Each row is a point on a tangle of strands that fork, close into loops and nearly touch. The rows are in no order.
Two points are linked if the straight distance between their rows is under 56.2.
Dorum: [ 25  62 -18  22  -5  -3 -14  10  15  14 -16 -33 -29]
dalol: [ 26  -2  -2  19 -13  10 -43  27   5  45   0  15 -30]
gevab: [ 36 -52   7 -12 -30  11 -10  34  -3  45  24  52   9]
Doki: [ 23 -52   7   7 -17  16 -23  42  -6  50  29  50 -15]
vopas: [  4   6  -5  26  -3  17 -42  22  11  15 -13  -1 -18]
Sel: [ -4  14 -14  20  -6  21 -38  15  25 -20 -37 -15  17]
Veg: [ -2 -14  -8 -60 -13 -37  63 -54 -15 -31  -3  27  37]
bele: [-75 -37  20  34  43  22   1  31  -7 -18  27  -1   0]
fes: [-10   6  -6 -24   0 -11  25 -46  -3 -49 -19  -1  29]
nuse: [ 49 -39   3 -30 -35   3  -4  15   4  36   3  50  24]
Tov: [ 48  -6   7 -16 -16 -12 -16  12  -7  62  14  16 -22]
sipa: [-25  33 -10  -2  14  -1  13 -33  13 -58 -33 -42  23]
nanul: [-22 -26  13 -26   7 -13  66 -30 -21 -33  25  24  42]
Dazur: [  3   3 -24 -53 -20 -38  44 -63  -3 -42 -25  18  34]
lak: [ 43 -24   3 -31 -28  -2  -1   1  -1  24  -2  33  18]
vomu: [ 49 -11   1  -6 -26   3 -32  24  -1  58   3  26 -18]
todet: [ -8  53 -20  17   8   8 -14   6  26 -29 -37 -47   0]
Vud: [  6  48 -27  21 -13  15 -28  13  32 -23 -49 -31   7]
tok: [ 33  55  -8  12  -3 -14  -8   6   0  31  -1 -32 -41]
Nibip: [  0  -7  -6  17  -4  22 -35  13  17 -10 -21   2  14]
sir: [ 31 -31  10 -48 -22 -17  32 -10 -10  20  14  31  20]
fefi: [-56  14   3   9  30   9   0 -11  10 -62 -22 -44  25]
Fotu: [ 27  28  -3  14  -3  -9 -24  15 -11  52  13 -12 -57]
Lubi: [ 48  30  -9 -20 -26 -11  -9 -13   5  19 -19  -6  -1]
kirez: [-10 -32  12  28   8  12 -26  31  -9  34  30  21 -38]
Zifo: [-61 -32  19  18  33  18  33   4 -11 -50  25   7  41]
segi: [-51  -3  16   3  34   3  22 -26  -4 -53   2 -24  30]
Kebov: [ 26   8   5 -44 -12 -25  30 -41 -10   1  -3  -4   9]
besad: [  2 -58  12  22  -5  19 -16  46  -9  44  42  48 -21]
Zasa: [  2 -11  10 -44   0 -25  54 -44 -16 -13  14  11  26]
Ras: [-14  33  -4  20  15   0 -15   4   9 -11 -10 -39 -17]
gak: [ 39   3  11  -6  -7 -13 -14   7 -17  65  25   2 -45]
geru: [-62 -40  15  40  34  19 -15  37  -5  -3  24   2 -18]
kipa: [  8 -22  12  -6   1   6   1   0  -4   2  12  15   8]
teki: [ 44  22  -6 -35 -23 -20  10 -27   1  13 -14  -3   4]
Sed: [  3  14  -4 -18  -2  -8  12 -34   1 -31 -18 -13  20]
vevu: [  5  44 -18 -12  -7 -10  14 -36  12 -43 -34 -32  16]
nupu: [-12  -4 -21 -30 -18 -15  25 -51   7 -59 -35  20  51]
funal: [-24  54 -20  54  16  -5 -19  37   5  33   0 -45 -80]
tepal: [-16 -25  13 -11   7   5  31 -17  -9 -33  11  15  33]
zis: [-55 -17  23   4  36   2  46 -22 -13 -53  23   2  38]
Nuli: [-63 -39  26  27  41  22  19  19 -12 -25  39   4  16]
Nuru: [-43 -37   5  44  17  22 -35  43   0  23  17  12 -40]
rupa: [  2  24  -8  25   2  11 -30  19  10  10 -13 -22 -24]
novu: [-14 -33  10  19  12  18 -18  24   3   6  20  15  -6]
tevi: [  9 -14   5 -12  -5   4   5 -14  -3 -14  -3   9  20]
dileg: [ 55  59  -9 -15 -16 -27   4 -11  -7  42  -6 -28 -31]
daros: [-18  54 -17  41  21  -1 -18  28   9  19  -3 -51 -58]

A fork is a point with three links, a tip a point with one. Leave the first point through the second and follow the links. Name the first fork or tip that comes.
Tov, vomu -> vopas
Zifo, Nuli -> kirez
gevab, nuse -> sir
Lubi, teki -> Zasa
kirez, novu -> tevi
Dazur, nupu -> Sed
vopas, dalol -> tok
Nibip, Sel -> rupa

How many points has the smallest loop of links through each point below? Write none if it is on no loop.
Dorum -> 9
sipa -> 15
Dazur -> 9
rupa -> 7

Name the points in between on the shortest way along the links from the first point to the second, in order.
Dorum, gak -> tok > Fotu
Zifo, Nuru -> Nuli > bele > geru
gevab, geru -> Doki > besad > kirez > Nuru
novu, teki -> kipa > tevi > tepal > nanul > Zasa > Kebov
Nibip, Ras -> vopas > rupa
